A landscape with many peaks, sampled at points; each row gives a point and its height.
From any point a climber steps to the highest of the 2 points nearest to it. It stops when none of these is higher. Distance is the straight distance between rows; heights are no part of it.
zuziz: [119 166 116 140 100 137 175 107  99 104  92 141 142 151 104  54 112  85
  91 136 118 118 129 126 134 134 129 134 166 203 141 144]  h=433
tupa: [119 139 164 141  95 121  90 155  52 122  73 159 128 154 102  76  75 112
 107 123 112 109 146 185 123  97 147 138 168 117 171 119]  h=308
maku: [133 109  83 115 107 135  91  82 137  87 144 102 169 164 132 112 182 106
 144 125 136 185 156  64 160 101 197  80 153 125 124 130]  h=265
famiz: [151  84 106 132 168 123 115 139  94 135 174 117 128  96 175 161  94 115
 120  91 170 146 150 163 163 136  81 118 145 127  92 143]  h=735
gizez: [114 147 184 132 133 132 122 180  81 137 119 155 198 184  98 103 104 124
 141 183  85 136 116 146 138 108  99 141 129 118 142 124]  h=547
tisev: [117 139 137 142 166 154 132 176 151 161 110 129 106 113 107 133 150 145
 140 117 109 109 102 127  84 152 105 125 113  72 108 116]  h=720
nafol: [111  75 158 111  82 135  89 155 116 148 252 145 153 154 123 150 145  75
 121 175 135 148 172  84 172  97 157  99  93  87  86 140]  h=483
zosu: [147 102 141  76 135 103 119 174 125 154 152 136 167  79 125 128 119 105
 166  94 129 126 128 161 129 108  98 134 121 101  70 115]  h=682
vul: [178 101 151 154 132 131 105 155 127 150 124 103 140 105 138 141 153 141
 147 117 128 152 113 140 155 112 114 123 147 108 129 117]  h=224
geno: [137 139 151 138 121 141 155 111 111 132 115 132 140 121 191 146 111 156
 129 132 136 137 134 162 116 120  91 131 114 159 146 120]  h=455
fadim: [117 127 174 131 128 152  96 171 134 127 171 139 194 170 146 135 162 134
 136 170 102 129 139 102 190 101 151 112 105 125  92 143]  h=702
zup: [157 124 137 161 185 124  91 189  65 123  93 122 145 103  51 127 148  94
 136 151 104  89 119 151 146 158  77 139 181  70  66 162]  h=806
tise: [127 150 116 124 110 127 187  76 197 144  95 115  88 113 139 154 101 155
 129  95 129 101 129 138  60 112  99 148 120 128 158 104]  h=454
tofe: [152 142 115 144 126 120 167  91 156 125  87 116 104  95 189 162  95 157
 111  91 142 127 141 176 117 106  83 158 134 155 138 121]  h=497
teset: [114 151 139 123 169 109 152 176  68 172 163 123 153 133 146 174 108 143
 164 158 114 110 146 145 117 157  56 160  90 141  93 122]  h=489
nure: [110  75 138 112  99 148  89 195 113 157 201 122 143  99 130 138 154  89
 129 147 135 124 134 105 153  92 126 121 105  64  93 151]  h=537
Raton: [106 119  88 119 117 120 140  84 198  75  92 100  91  94 192 158  73 177
 149  91 131 107 122 120 134 113 130 148  72 134 172 132]  h=596
nazut: [ 94 130 155 128  94 163 147 157 161 135 163 141 117 119 157 136 163 144
 123 122 122 117 110  87  87 117 109 147  87 139 123 153]  h=630
kopun: [184 156  91 117 135  90 120  94 127 108  59 104  81 110 129  89 130  95
 149 113 123 140 109 140 124 135  72 120 123 165  98 160]  h=96
Vagak: [168 111 168 178 130 137 116 192 132 143 132 154 142 125 104 100 170 119
 154 128  99 153  92 117 134 132 100 124 124 132 119 105]  h=185
vug: [116 173  85 176 173 102 110 113 154  93  47 148  69 134 115 172  68 158
  66 113 134 120 117 163 129 140 132 170 118 139 138 167]  h=57
mak: [105 117  95 135 115 134  98 122 120 148 164 112 101 117 131 110 116 125
  95  80 154 134 105 112 185 144 187  67  95 115 149 158]  h=462
Rut: [140 139 118 155 191 131 116 135 123 123  82 139 106 135 111 143  99 148
  80 131 136 174  95 161 183 155 136 109 132 108 140 182]  h=407
difig: [122 135 169 115 111 112 140 117  87 137 113 148 134 126 107  88  94  99
 115 162 134  79 143 179  97 159 126 148 165 141 181  41]  h=181
les: [128 110 125 132 133 134 143  80  90 115 151 153 140 139 164  98  65 107
  73 117 164 162 152 184 155 130 132  82 132 147 162 131]  h=286
veruf: [ 71 140 121 101  59 164 213 101 121  89 154 164 157 136 146  82 128  97
  91 139 125 115 139  96 111 131 183 145 126 199 157 131]  h=430
fugi: [152 152 120 157 132 122 151 101 161 121  58 129  84 165  65  99 129 137
 118 114 110 134 126 124  47 122 137 145 191 118 115 122]  h=516
Baf: [151 122 176 129 132 104 140 160 172 169 165 165 148 121  59 123 137 124
 167 103 116 108 110 134  66 149 126 142 123 104  68  74]  h=538
doten: [167 105 126 138 167 108 113 198 161 150 142 122 142  87 100 154 193 128
 182 148 121 114 116 119 148 137  88 171 138 117  80  94]  h=325
siven: [130 163 111 155 161 101 124 134 101 150  94 132  77 145 131 156  40 149
 124  96 140  96 146 195 108 131  75 162 154 128 125  94]  h=93
duv: [ 75 124 110  45  89 114 134  94 133 103 157 132 136  93 206 120  95  99
 148 133 164 106 140 127  90 113 126 143  62 131 142 115]  h=540
bidom: [110  78 147  43 125  89 112 130  70 114 202 150 165 101 186 154  98 108
 154 142 161 127 174 153 114 119 132 139 107 134 100 112]  h=655
Nono: [158 141 129 187 172 154 129 122 120  72 108 130 114 149 127 117 166 123
 106 133 128 136  94  98 174 164  89  91 149 182 106 195]  h=344
mufu: [134 124 132 162 175 125 111 179 189 145 142 123 105 124  70 143 191 146
 162 139 110  68 101  94 119 153  95 152 142 151  99 101]  h=362
silud: [119 109 162  67  82 101 105 170 160 154 193 122 147 103 142 160 143 131
 183 154 145 106 128 109 146  87 115 179  96 120 100  97]  h=208
vutu: [184 105 160 116 121  88 149 138  93 177 126 124 147  94 143 156 104 145
 170 101 125 144 143 172 123 122  92 154 154 116 118  59]  h=83
Ser: [124 188 135 138 169 137 166 115 161 102  66 110 129 134 109 129 146 156
 118 121  90 101  96 117 113 142 117 128 121 146  95 189]  h=552
mazek: [ 89  99 118 129 127 159 127  83 192  85 205 122 127 196 163 155 158 132
 131 131 119 124 149  31 183 114 191  63 107 140 122 135]  h=31
nimu: [143 192 116 122 123  93 176  63 127 102  50  95 100 111 165 113 108 144
 134 154 109  76 138 165 109 147 102 122 109 184 161 100]  h=420
Zon: [ 84 128 122  96 106 140 108 166  90 144 158 143 152 118 138  87 117  92
 114 110 137 115 126 120 116 121 147 113  91 134 114 161]  h=403
dugol: [ 89 100 130  89 138 159 115 194 197 124 148 167 114 100 115 121 162  93
 130 111 141 103  89  94 124 109 121 150 118  64  98 134]  h=629
riko: [165 139  56 123 163  86 117  96 162  93  62  78  85  92 158 138 106 126
 152 100 136 131 111 145 158 124  96 140 111 144 116 151]  h=117
kiza: [170 138  91 151 165 101 114 125 158 137  78  90  50 146  94 145 125 160
 172 113 128 114 139 131  68 126 102 144 188 114  93  75]  h=443
sigud: [135 143 116 169 150 145 143 116 123 104  87 129  87 159 112 126 114 172
  81 125 109 162  91 114 189 140 179 107 139 161 169 180]  h=378
levof: [145 119 115 142  82 128 123 155 152 159 175 131 183 138  94 117 201 108
 146 158 108 158 142  92 147 116 137 139  90 158 122 128]  h=495
von: [181  96 112 156 147 148 106 117 153 101 116 116 127 113 145 133 173 132
 121 109 147 183 112 131 186 121 134  83 148 124 126 143]  h=262
livef: [105 113  61 132 134 112 128  68 138 110 149  82 113 115 123 102 118 130
 136 112 136 138 100  79 146 164 164 103  89 177 184 151]  h=561
zufe: [137 104 132 108  98 111  92 190 151 153 222 139 163 121 150 186 182 134
 175 183 133 131 161 114 163 107 108 168  70 114  86 115]  h=162
Kir: [157 158 153 141 189 122 127 147 105 101  98 121 166 150  95 131 164 132
 137 180 100 139  94 113 138 162  90 141 138 146  92 178]  h=472
safuz: [105 135 134 120  87 133 161 107 155 134 173 115 131 110 164 153 155 146
 144 148 130 115 136  90  90 126 118 140  77 171 162 130]  h=593
mimu: [ 94  99 133 129  87 171 122 115 167 107 233 143 104 179 154 172 195 118
 124 150 137 150 154  15 154 101 178  81 106 110  97 139]  h=63
Sili: [141 124 185 140 106 124 114 148  36 147 119 129 193 139 130 122  98 128
 139 176  85 140 155 181 137 103 128 125 133  98 146 123]  h=486
Tila: [ 95 124 121 122 113 124 104 135 102 159 151 126 108 112 123  93  93 106
 104  87 158  97 107 133 127 146 157 126 118 138 151 140]  h=431
feven: [126 165 110 167 117 160 198 128 135 103  76 137 103 163  74  80 127 111
  91 114  86 139  99  99 122 125 122 142 182 185 128 165]  h=405
Pudut: [117  55 136 105 149 122  93 149  78 113 213 148 156 112 154 152  91  97
 122 114 172 137 167 152 136 124 108 127 132 120  86 141]  h=701
vav: [134 142 106 124 149 114 125 157  67 186 104  93 138  99 103 121 119 111
 142 127 105 139 143 166 104 140  97 127 107  94 108 156]  h=555
guzes: [118 123 102  95 109 117 176  63 165  95 118 106 117  94 222 162  68 146
 132 123 151 115 149 158 123 107 111 158 107 150 176  97]  h=545
sez: [120 115  90 107  92 124  95 146 154 138 206  96 153 116 170 186 194 130
 172 157 152 129 168  82 148 106 120 130  69 130  91 122]  h=126
kazi: [126 115  83 109  70 151  97 147 133 141 151 116 172 121 122 105 195 103
 156 127 124 175 124  83 142  92 144 105  88 104 128 123]  h=442
gik: [109  92 149 131  95 160 131 124 114 165 212 120 174 161 117 144 135  96
  94 163 128 152 161  89 163 102 182 111 129  98 103 162]  h=437
par: [121 120 173 106 106 135 155 116 199 161 123 129 124 142  78 140 137 159
 144 113 114 117  97 100  90 109 152 149 148  94 147  98]  h=255
Fara: [145 150 104  94 117  78  92 123  68 163  84 104  99 109 141  94  92 122
 158 128 139 118 143 198 151 128 127 116 120 142 166  82]  h=313
geka: [140 129 111 117 183 108 125 131 202 125  82  77  98 128 113 163 137 174
 175 125 111  98 103 116 132 119 102 163 154 132 136 110]  h=164
zesod: [113 126 112  68  92 123 146  85 117 101 107 137 169 114 151  85 117  96
 118 149 146 130 145 150 108 118 159 139 134 139 179  98]  h=515
naz: [124 145 116 119 115 115 169  85 158 136 100  91 135 116  74 141 178 163
 128 122 109 125 108  73  76 143 157 153 139 155 156 152]  h=556
suse: [103  99  98 160 119 178 168 122 128 130 169 117 125 136 131 131 155 118
  86 121 126 181 125  66 141 138 167 113 133 147 150 173]  h=631
zesos: [131 146 123 170 191 146 109 201 110 163  98 123 119 121  68 127 156 116
 150 153 102 102 121 138  92 160  70 142 144  70  86 126]  h=766
ziki: [116  94 154  73 131 123 102 172 111 155 124 162 120  99 115 124  83 111
 132  77 131 130 121 176  92 104 113 136 119  55 103 124]  h=740
Sug: [ 71 143 144 141 130 195 180 156 146 100 137 159 115 152 148 123 128 158
  98 109  98 129  92  81 149 133 157 113  99 157 128 178]  h=652
Sal: [ 79 128 118 148 144 187 185 172 178 101 127 155 102 130 105 125 179 147
 110 113  85  96  87  49 112 138 139 145 120 158 124 169]  h=619
Nafev: [ 97  91 149  41  98 103 129 107 154  89 205 160 147 107 196 144 108 104
 147 153 176 135 143 117 109 104 121 150  84 142 111 118]  h=594
loku: [113 156 109  87  94  90 130  74 153 116  89 135 102  90 130 119  84 122
 120  75 160  78 140 175  87 138 153 161 138 140 152  77]  h=402
keri: [138 132  93 131 119 122 106 164 131 151 115 120 120 105  78  71 158  76
 155  96 123 135 106 113  94 134 103 127 115 130 112 131]  h=360
tato: [133 123 126 128 186 129 125 130 170 110 122  93 136 123 176 165 128 170
 148 141 126 120 119 120 169 122  98 143 128 146 123 141]  h=131
ges: [105 142 181 105  69 135 171 125  99 140 112 156 130 141 111  78 130 150
 121 132 113 120 103 122 132 141 214 120 138 145 187  85]  h=88
vozu: [107 120 130 126 120 154 118 106 115 118 171 134 121 140 207 143 126 148
 114 116 145 162 148 120 127 132 150  75  91 120 138 147]  h=514
tos: [118 138 127 172 147 149 164 117 189  75  73 151  65 158  97 127 123 174
 104  99  81  95 103  84  93 136 117 128 163 177 157 147]  h=2
sofet: [119 134 198 126  90 125 156 137  59 138 135 180 157 136  97  74 124 111
 122 170 108 117 119 137 105 170 174 132 134 147 186  68]  h=133
Munof: [ 86 100 124 121 129 143  78 176 106  96 185 157 154 144 158 106 132  94
 131 143 143 125 137 103 132 118 121 138 109 154 114 158]  h=372
bolab: [127 104  87 165 112 148 118 137 154 124 205 152 170 182 114 138 199 110
 138 184 109 192 176  68 152 126 155 117  89 158 119 133]  h=549
Som: [109 123 156 134 120 145 139  98 106 134 207 154 166 182 172 138 145 123
 126 168 128 163 167 108 132 140 156  66  74 141 126 122]  h=579
zenus: [184 167 142 151 153 102  85 142 116 108  19 141  46 149  63 117 134 139
 112 133 119 128  88 150 137 156 129 141 167 102  86 169]  h=411
kebel: [128  98 164 141 165 165  74 181 109 102 158 142 193 141 156 165 170 135
 132 174 114 136 155 118 173 111 143 105 130  62  79 141]  h=624
volen: [ 89 116  96 125 126 153 143  71 162  96 154  99 134 190 154 138 141 150
 129 144 104 152 135  52 188 116 205  78 117 156 166 140]  h=3
Duziz: [130 138 155 104 168 116 137 159 126 131 129 158 163 120 120 114 102 109
 156 101 127 116 116 161  92 134  70 148 123 142  78 119]  h=632
tuve: [142 144 104 162 181 159 140 130 162  64  79 131 117 114 105 112 159 128
  76 121 122 122  84 110 200 144 132 106 161 144 101 203]  h=359
Vuk: [137 118 116 101 131  92  95 111  27 116 119 121 141 118 168 114  82 119
 138 151 150 125 191 209 140 131 135 100 135 145 153 109]  h=261
sol: [129 119 140  93 153  98 127 130 196 159 128 112 134 139  86 158 140 160
 190 134 122 113 110 105  90 120 122 174 138 108 123  68]  h=207
vunog: [134 127 147 161 146 127  89 158  78  82 130 149 168 144 144 122 100 118
 127 122 150 122 132 141 129 135  67 150 176 180 111 146]  h=312
bolir: [154  89 134 186 165 144  75 201  33 118 134 109 160  87 104 153 146 114
 131 153 104 104 151 163 171 133  87 126 168  61  87 156]  h=773
Fenu: [113 108 136  61 107  95 178 121 147 147 184 153 146 108 155 135  96  98
 156 175 150  91 151 159 131 129  90 165  97 165 153  32]  h=482
Tipo: [ 81 157 155 151 129 166 172 110 108  95 153 147 153 180 163 117 104 155
  91 133 109 119 121 101 155 154 154  92 105 186 143 169]  h=692
Soku: [166 149 107 158 147 130 129 115 179 123  38 113  61 123  53 139 173 166
 113 107 109 131 103 115  83 136 140 138 177  92 122 137]  h=554
tomun: [140 121 126 137 135 127 141  55 109 109 148 121 143 153 151 109 110 113
  90 120 149 167 147 144 168 149 187  55 134 164 147 133]  h=318
senak: [115 109 203  79 106 122 122 155 171 153 155 145 113 125 145 152 103 140
 159 125 149 101 116 134 110  90 107 175 130  97 111  91]  h=263
leput: [102 161 121 146 154 135 185 129 181 141 124 137 133 169  67 101 132 117
 133 139  90 101 112  93  82 135  99 144 121 165 123 130]  h=553
bepum: [131 138  88 138 113 129 169  95 126 155 120  97 112 127  89  78 137 114
 107 113 120 148  99  97 146 144 154  90 118 162 168 150]  h=592
toma: [156 153 117 142 153  83  59 140 106 115  35 143  62 158  69 108  89 134
 123 134 121 135 120 167  98 131 138 159 176 101 126 127]  h=375
lifur: [111 156 107 100  85 125 188  66 181 122  77 118 119 124 120 115 130 142
 140 120 114 110 126 122  68 109 127 141 114 142 195  86]  h=424
lorog: [144 141 150 152 193 150 141 133 107 126 120 124 169 138 121 149 132 150
 110 152 121 163 110 140 165 160  95 102 127 115 111 166]  h=439
Fug: [118 149 153 121  68 140 196 100 157 149 108 157 134 143 109  95 149 124
 131 147 105 118 131 126  66 117 123 129 118 148 183  62]  h=368
mezo: [137 101 185 120  32 114 113 148  43 131 197 168 194 107 140 110 143  87
 132 174 110 102 184 153  97 108 145 135 103 128 126 106]  h=50
fetap: [132  87  89  96 149 118 123 189 115 157 168 104 122  84 179 187 147 142
 182 124 149 130 138 107 151 119  86 185 128 109  97 102]  h=258
genoz: [136 156 118 137 140 108  97  87  34  97  86 131 127 156 161 121  86 135
  93 171 140 150 177 192 148 142 137  95 135 143 163 151]  h=297
Fulu: [154 139 100 125 152  92 113  84 163 113  61 113  75 143  97 118 101 135
 151 108 147 122 129 137  51 134 123 167 189 133 125 102]  h=480
bigog: [169 111 125 164 184 118 110 145 179 136 117 120  82 143  65 129 152 143
 170 126 121 107 114 118  82 144  91 141 181 114  92  69]  h=404
vel: [165 167 163 158 157 118 112 144 130 137  66 146  83 146  65 104 128 146
 124  97 111 118  82 152 124 164 129 106 157 111 100 130]  h=446
Vimug: [100 103 104 113  70 161  86 127 154 103 208 120 122 120 159 177 209 122
 148 138 161 133 133  41 149  99 154 112  90  92 103 142]  h=94
vifo: [123 124  99 119 115 119  66  68  88  95 128 120 145 183 149 113 132  95
 118 130 138 173 193 113 152 118 220  76 165 120 135 124]  h=222
budo: [153  82 110 182 168 181 121 116 134 109 168 144 126 147 142 128 167 108
  93 114 137 193 141  98 181 135 142  51 152 107 117 143]  h=293
Rosis: [165 156 177 153 139 109 134 135 139 157 110 150 123 144  54  92 117 130
 139  85 111 106 103 156  85 146 118 106 157 113  74  90]  h=485
zozuz: [145 161 119 108 115 107 160  76 144 110  69  86 117 116 113 119 180 169
 150 134  98 131 106  90 108 146 143 108 111 179 160 158]  h=522
pum: [125 130 192 140  81 144 182 137 152 156 125 167 144 161  67 109 139 142
 133 142  86 120 116  98  75 113 161 157 152 116 144  79]  h=304
lobu: [133 138 156 141 104 131  88 128  56 133 127 118 159 155 166 100 136 128
 143 158 115 143 156 147 151 120 163  81 123 131 149 122]  h=421
padof: [157 186 125 137 118  90 119  86  80 109  43 132 100 143 127 115  91 133
  89 158 135 143 138 189 147 136 132 135 142 156 157 160]  h=333
dalig: [106 165 125 143 170 158 178 165 174 120 101 152 139 147  58 107 171 126
 117 136  77 116  88  85 109 155 123 141 129 137  95 163]  h=587
ravub: [106  81  82 129 121 154 100 124 135 139 190  81 116 100 179 182 142 113
 117 133 171 143 156  92 138 105 126 134 119  79 126 157]  h=691
mani: [110 126 104 104  70 164 198  56 110  77 133 152 155 141 160  90 137 104
  88 127 137 163 158 109 134 133 216  88 135 173 164 114]  h=386
luno: [140 104 126 151 161 113  80 211  46 138 149 109 172 117 116 157 133 116
 161 163 107 116 159 147 135 124  69 173 141 117  89 141]  h=737
san: [110  98 112 118  94 143 161  54 148  99 180 138 138 138 156 104 121 113
  96  95 153 165 140 102 143 138 197  70 120 166 151 130]  h=350
Bam: [ 96 158 134 146 143 136 132 114 197  88  86 153  60 144 120 145 104 185
  99  70 116  84 105 112  85 126 154 151 142 136 143 141]  h=19
gesep: [158 140 126 159 141 170 177 147 151  88  75 156 104 146  77  89 146 119
  91  94 103 148  76 109 180 127 128 123 191 156 103 176]  h=383
mele: [171 139 188 158 128 108 150 149  85 170 109 144 153 130 107 121  95 128
 159 130  97 135 131 182 103 117  69 135 148 106 116  72]  h=119
mife: [152 149 118 131 112 105  76 129  63 150 105  91 117 125 150 100 130 135
 138 122 130 135 143 165 179 125 152  70 112 128 140 138]  h=369
lole: [155 124  81 133 125 133  84 160 117 124 113 102 136 115 109  77 193  76
 147 134 121 166 111  98 159 120 125  96 108 132 109 155]  h=395
Lofa: [104 113  84  91 123 137 106  98 173  94 134  97 112  97 195 171 112 156
 143  98 155 134 119 111 149 111 149 133  90 108 140 148]  h=639
gef: [105 129 157  92 111 113 141 127 172 151 136 144  87 135 174 134  74 142
 163 131 145  90 117 150 111  87 102 156 122 123 159  65]  h=322
modek: [115 134 125  63 110 100 183  88 155 139 129 137 133 101 141 132 110 102
 151 139 146  85 153 167  64 126  98 174 136 138 136  29]  h=412
giz: [120 106 124 117 153 145 149 110 196 123 120 120 105  82 117 170 164 184
 109  86 132 122  76 101 136 159 162 114 108 103 149 160]  h=622
nid: [164 149  62 138 198 102 129 128 184 129  58  86  59  99 130 166 112 151
 143 108 119  97 115 148 154 125  78 157 152 115 101 132]  h=136
luv: [ 91 150 127 119 104 146 168 113 105 108 114 144 171 144 130  85 117 103
  94 150 120 123 142 114 100 121 165 166 146 168 160 143]  h=465
Gonu: [166 167 150 120 152 114 134 121 138 116  59 107 122 138  93 116 181 153
 155 157  87 138  91 104 112 153 118 123 125 156 111 164]  h=513
Tema: [108 173 109 151 151 106 124 100 124 120  79 136  96 139 130 131  45 132
  78 111 136  90 142 168  93 139 117 170 143 142 155 143]  h=73
fefi: [100 113 146  93  77 140 142 103 149 141 198 138 158 144 168 141 161 136
 142 176 139 153 142  89 126 110 151 115  69 138 150 119]  h=659
Kulen: [124 102 145  92 104 118 138 104 100 129 182 138 164 124 174 124 131 107
 144 202 151 127 162 158 139 134 124 125 103 172 170  52]  h=572
kuz: [104 114 174 151 104 164 150 136 105 150 203 132 175 134 122 140 126 107
  80 143 136 127 145 111 145 114 126 138 133 126 107 172]  h=406
Kar: [109 121 133  70  77 116  94 100 145 132 140 119 118 100 165 155  94 151
 126 100 174 121 122 131 145  94 167 134 103  97 155 128]  h=584
bev: [160 125 146 188 129 126 120 152  70 142 114 116 127 112  83 110 152 115
 111 123 114 138 114 109 110 168 127 149 167 120 115 173]  h=361
risi: [115 125 127 108 139 147 151 139 207 157 134 146  72 113 126 152  98 131
 138  74 149  95 122 143  68  99  91 143 137  68  73  93]  h=635
Mefet: [130 181 109 105 128  85 109 119  93 134  55 111 101 128 120  64  78  92
 133 138 120  79 144 197 117 126 105 120 126 148 148 107]  h=267
Luf: [151 150  90 132 106 132 122 121 160 125  35 123  76 115  81 141 164 176
 108  98 115 187  89 117 110 124 169 132 131  89 172 147]  h=511
doz: [148  98 176 126  84 115 113  89  96 145 166 106 163 108 173 163 124 150
 127 132 156 147 160 147 142 116 177 120 141 109 141 112]  h=152
Tuda: [124 117 156 143 122 130 107 160 118  90 162 178 183 157 136 103 138 107
 131 146 136 133 138 124 117 117  86 165 138 194 121 130]  h=338
gaset: [120 129 177 159 110 132  92 173 133 162 125 124 121 157  96 106 125 142
 139 120 113  91 103 109 132  99 142 160 163 116 139 103]  h=335
Dizi: [196 135 179 195 138 132 133 184 114 142 121 164 140 131  81 127 140 124
 168 127  90 142 105 148  99 138  54 133 147  93  88  89]  h=151
fofa: [160 189 127 132 165  91 141 101 113 118  45 107  94 133 160 141  89 167
 143 146 113 120 120 175 138 139  92 133 121 162 140 141]  h=374
gil: [124 114 161 167 127 156 153 159 124 144 157 147 162 116  83 133 139 115
  85 123 128 122 114 106 111 147 121 170 162 107 101 157]  h=384
nad: [121 119 105 118  86 149 107 102 137 104 124 108 153 143 137 124 153 137
 112 110 144 163 125  83 171  91 218 114 161 110 148 147]  h=302
fip: [157 110 130 184 133 150  97 142  63 103 124 135 144 129 135 124 137 122
  90 124 138 173 139 133 130 149 132 115 174 121 120 176]  h=343
Zit: [115 142 144 116 135 112 144 151  52 185 151 124 155 112 130 126 119 116
 147 149 112 115 146 168  92 155  93 127  86 128 126 126]  h=523
lus: [109 105 150 101 152 145 115 138 195 126 174 105 140 128 176 174 124 149
 133 148 139 110 106 107 190  93 123 130 104 102 109 141]  h=97
lem: [108 129 131 119 146 159 129 174 171 138 138 139 132  91 138 133 184 137
 136 108 127 109  93 112 120 134 113 125  90 103 100 146]  h=674
pef: [184  91 154 161 106 127 105 116  99 155 156  94 178  86 141 161 174 139
 136 117 128 166 147 132 153 131 156  97 144  79 101 130]  h=190
pepob: [112 101 168 104  39 124 107  98  72 157 183 114 134 114 148 127 105 111
  99 141 158 120 159 131 146  96 190 110 134  84 156 132]  h=113
fodo: [101  92 104 138 114 169 150 110 146 150 178 107 118 108 141 163 145 130
  80 127 155 152 123  81 133 131 150 133 119  85 150 182]  h=658
lunaz: [155  93  79 174 163 142  91 132 109 134 150 107  97  85 168 173 131 129
  89  92 171 161 155 162 168 148 114  95 138 100 112 159]  h=767
dumam: [130 159 133 162 179 120  96 137  58  66 117 127 152 165 141 134  94 127
 109 140 157 125 116 142 145 173  70 116 160 166 108 190]  h=294
Sas: [129 141 172 142 127 120 119 135 152 138 106 143 112 157 126 111  94 141
 149 110 129  97 117 149 112 108  99 148 154 146 152  73]  h=387
luvas: [110 147 176 126 107 138 107 186 111 154 152 148 188 171 139 113 141 132
 152 180  93 122 140 131 148  98 115 134  77 135 128 124]  h=618
vake: [120  81 103 149 144 158  86 119 125 148 192 108  97 106 181 191 137 121
 102 111 176 133 170 127 180 117 143  85 128  58  99 155]  h=728
niz: [119 136 144 143 127 161 138 130 119 133 113 149 106 129 178 141 100 163
  80 106 133 167 114 153 127 122 117 113  99 114 160 160]  h=467
fef: [136 174 136 157 180 115 153 163  97 164 122 118 138 163  94 138 103 130
 159 154 101 109 119 152 121 160  26 129 108 146 104 119]  h=470
tedev: [152  98 122 189 174 184 108 129 109  86 141 151 162 134 156 152 167 123
  87 141 144 186 160 124 143 146 116  88 168  87  86 166]  h=320
kadod: [112 161  84 152 154  95  90 112 189 108  52 103  53 130 112 147  89 168
 112  96 129  89 104 131 129 129 155 163 132 135 153 141]  h=39
dav: [103 101 136 106 107 138 106 209 163 158 187 163 130 111  96 121 150  73
 139 129 131 111 120 104 118  95  95 168  93  97  93 130]  h=585
biba: [125 107  80 167 155 158 145 119 146  99 169 119 153 178 118 115 170 104
 111 164 110 176 140  58 173 135 148 101 127 178 128 162]  h=598
pasa: [130 147  69  99 127 122 123 132 168 151  95  96 109 100 109 112 156 116
 174 100 120 134 101 116  92 122  97 130 101 112 131 108]  h=332
vumo: [102 117 140 112 141 118 136 100  92 108 141 163 132 120 159  94  58 108
  96 126 163 114 131 182 125 163 124 122 126 166 180 102]  h=257
pek: [130 120 115 139 161 139 132 130 180 135  96 102 105 102  71 154 182 168
 117 106 124 111  87  86 104 158 157 150 160  98 149 147]  h=591
teko: [ 91 132 118 110  80 138  99  83  60  84 128 143 144 168 176 109 119 106
  93 148 139 127 203 137 140 117 238  89 158 125 164 118]  h=180
gev: [137 120  94  55 107  89 136  78 131 127 115 101 169  85 149 121 101 109
 155 109 161 136 145 161 137 112 131 136 120 129 149  91]  h=577
gar: [130 146 158 129 136 114 146 124  89 137 106 171 121 157  94  76  62 105
  99 124 140 118 111 193 117 162  97 113 149 138 168  86]  h=221
Dop: [ 94 126 151 121  84 151 172  87 122 100 183 150 148 141 186 117 131 110
  98 188 139  97 158 132 135 137 126 111  95 184 182  78]  h=664
Meken: [131 121  63 153 148 118 122  59 128 127 145  72 100 131 162 144 117 148
 127 128 134 156 141 110 159 152 156  72  84 149 171 146]  h=531
Rur: [152 156 101 144 179 106 107 154 130 155  68 112  77 113 124 156  90 152
 128  94 133 119 118 181 139 132  89 142 146 104 107 121]  h=115
Mida: [139 181 106 105 116  96 183  50 165 119  39 108  85 118 103 109 130 158
 133 126 102 113 126 140  83 146 134 107 115 151 176 110]  h=471
kek: [132 115 100 120 144  96 117 103 131 144 101 111  81 100 123 149  97 151
 139  88 161 146 126 149  73 157 123 179 152 116 156 108]  h=445
Luto: [142 134 157 134 135  98 132 176 143 153 178 179 180 131  70 120 139 103
 154 125 112 114 125 146 104 159  83 154  98 155  70 114]  h=588
mened: [127 122 145 134 119 145 123 130 117 119 107 116 142 162 113 108 142 159
 115 134 114 169 105  97 179 121 212 122 159 143 158 152]  h=339
subu: [107 119  65 133 120 112  98  59 140 132 157  96  98 124 151 162  89 147
  94  97 165 143 133 125 187 129 196  84  79 117 174 142]  h=496
pape: [146 173 123 136 172 102 157 129 152 145 103 128 127 169  71 112 128 114
 158 163  92 113 118 134  82 140  60 138 131 163 100 109]  h=512
visus: [131 119 170 115  24 123 128 123  68 166 165 116 186  97 128 110 147  95
 123 142 128 110 158 135 113  98 165 134 122 105 143 112]  h=80
tar: [146 102 116 112 173 108 112 216 113 159 129 130 125  94 130 169 141 136
 186 125 116 116 139 132 125 125  79 189 155  83  64  80]  h=289
sokof: [157 119  68 119 171 112 120 123 116 164 105  84 118  89 116 129 110  97
 122 109 137 170 129 169 145 135 100 109 112 101 113 162]  h=586
Dema: [148 176  98 121 147  82 128 103 151 144  79 122  61 138  96  76  66 108
 147  90 124  90 117 176 100 135 106  98 135 142 115  84]  h=225
Vov: [101 121 161  97 121 147 127 162 157 170 135 146  82  86 124 163  98 126
  99  89 142  98 114 149 111 101 115 143 122  31  92 140]  h=687
rad: [121  96 121 111 124 168 134 129 157 110 131 147 133  94 129 138 183 158
 123  96 137 190  73  93 146 146 180  86 104  81 146 152]  h=665
vora: [ 81 137 165 130  96 167 186  83 118  89 159 164 145 170 195 120  90 132
  74 156 140 116 146 126 153 122 148 103 114 167 172 144]  h=743
vil: [128 138 128  80 101  88 150  93 135 169 121 134 104  96 122 129  83 124
 147  92 154  83 154 185  62 124 129 155 154 103 120  53]  h=363
Kivo: [142 111  85  73 150 100 117 132 139 154 125  87 148  91 134 138 107 109
 161 104 149 139 124 153 158 103 112 144 137 111 112 117]  h=628
zav: [143 124 134 122 126  87  64 142  71 116  71 128 121 127  89  90  90 116
 119 114 134 120 131 172 117 110 144 160 183 120 141 143]  h=340

Call two points neighbours if one is among the 2 nearest of the other. Go from one point of each pair to the other, from neighbour to neighbour, staying as high as possible. Name the lowest point that can't be avoided.
fadim / fefi -> tedev
zup / Mida -> lifur
fefi / zup -> safuz
rad / vora -> Gonu

For each start below, name the point where the climber stops.
vunog -> lunaz
von -> zup
sofet -> luv
keri -> lunaz
